Points on a hilly landscape, in no order, each with its height.
From any point a ball rolls to the lowest of the 4 points nearest to it. It stops when none of these is lower. Distance is the straight distance between rows; heights are no part of it.
J227 height 555: [ 4  4  1 -6  3 -7  1  5]
J132 height 365: [-23   0 -21   4 -25  -7 -10   7]
J556 height 384: [-20  -9 -15   7 -25  -4  -2   7]
J987 height 415: [-24 -25 -17  13 -37   3   7   2]
J405 height 427: [ -8 -21 -21   2 -31  -6   8   8]
J332 height 414: [-27  13  17  14   0   6 -12   0]
J832 height 348: [-1  8 25  9 17  9 -4  2]
J494 height 376: [ 25  10  -6 -19  18  -8   1  -9]
J640 height 226: [20 13  7 -7 25  3 -3 -2]
J898 height 446: [-13   6  33  20  14  18  -3   0]
J557 height 100: [-26   2   3  11 -11   3  -7   2]
J968 height 258: [13  7 30 17 31 20  0  2]
J468 height 623: [-9  3  8  3 -1 -1 -2  3]
J491 height 559: [ 13  14 -24 -29   1 -22  -6 -11]
J649 height 299: [-13  22   6  -1   6  -4 -16   4]
J117 height 120: [ -1   9 -23 -16 -11 -17  -9   3]
J687 height 309: [-17 -37   4  14 -32  13  22  -8]
J631 height 139: [34 18 12 -1 41 15 -1 -6]
J308 height 237: [ -8  13 -12  -9  -6 -13 -10   4]
J495 height 275: [  1 -17  12   8  -4   3  12   4]
J14 height 373: [ 18  15   0 -13  20  -5  -5  -5]
J131 height 395: [  9  12 -14 -22   4 -16  -4  -3]
J229 height 471: [ -8  -8  -4   2 -13  -4   2   5]
J861 height 158: [ 34  -5   3 -10  20   1  11  -1]
J978 height 468: [-41 -23 -35  22 -42   9 -11  -4]
J64 height 538: [ 26  27  -6 -20  35  -6 -11 -21]
J906 height 329: [-23  10  -6   4 -13  -6 -14   5]
J980 height 388: [ -8  -8 -28  -7 -24 -14  -1   7]
J716 height 481: [ 0 13  5 -4  7 -4 -7  2]
J180 height 214: [22 -9 13  2 15  6 12  4]
J145 height 200: [-19  30  12   3  12  -1 -24   3]
J644 height 29: [  0  26   0 -11  13  -9 -17  -3]
J709 height 255: [-22 -25   9  19 -23  14  14  -5]
J591 height 99: [34  4 11 -5 30  8  6 -2]
J661 height 542: [-19  -7  21  19  -5  16   2  -1]
J973 height 335: [-27 -16  -3  17 -27   6   5  -2]
J447 height 677: [ 25 -25 -14 -17 -12 -13  22   3]
J538 height 331: [ 13 -14   0  -4  -1  -4  13   5]
J108 height 394: [ 14   1 -14 -19  -4 -17   2  -2]
J366 height 133: [43 13  7 -3 42 16  6 -9]
J122 height 450: [-18 -15  24  19  -7  18   9  -2]
J92 height 265: [10 -2 19  8 16 11  7  3]
J455 height 319: [-24 -16   8  16 -20  12   6  -5]
J168 height 389: [ 11  35   4 -13  32  -3 -20  -9]
J208 height 406: [  4  -9 -40 -19 -26 -21   3   5]
J452 height 55: [ -8 -26  -1   9 -22   3  17   2]
J46 height 412: [  6 -12 -24 -14 -19 -16   8   5]
J242 height 178: [17 19 19  6 33 13 -6  0]
J184 height 479: [  8 -34  -7  -1 -21  -3  23   7]
J844 height 232: [  4  20  20   4  26   7 -11   2]

Two balls start at each pair of points below. Name the first point that both come to, or write none.
J844 / J494 => J591
J538 / J455 => none
J898 / J832 => J242

Where does a ball stop that starts at each point below?
J132 => J557
J978 => J452
J92 => J591
J447 => J591
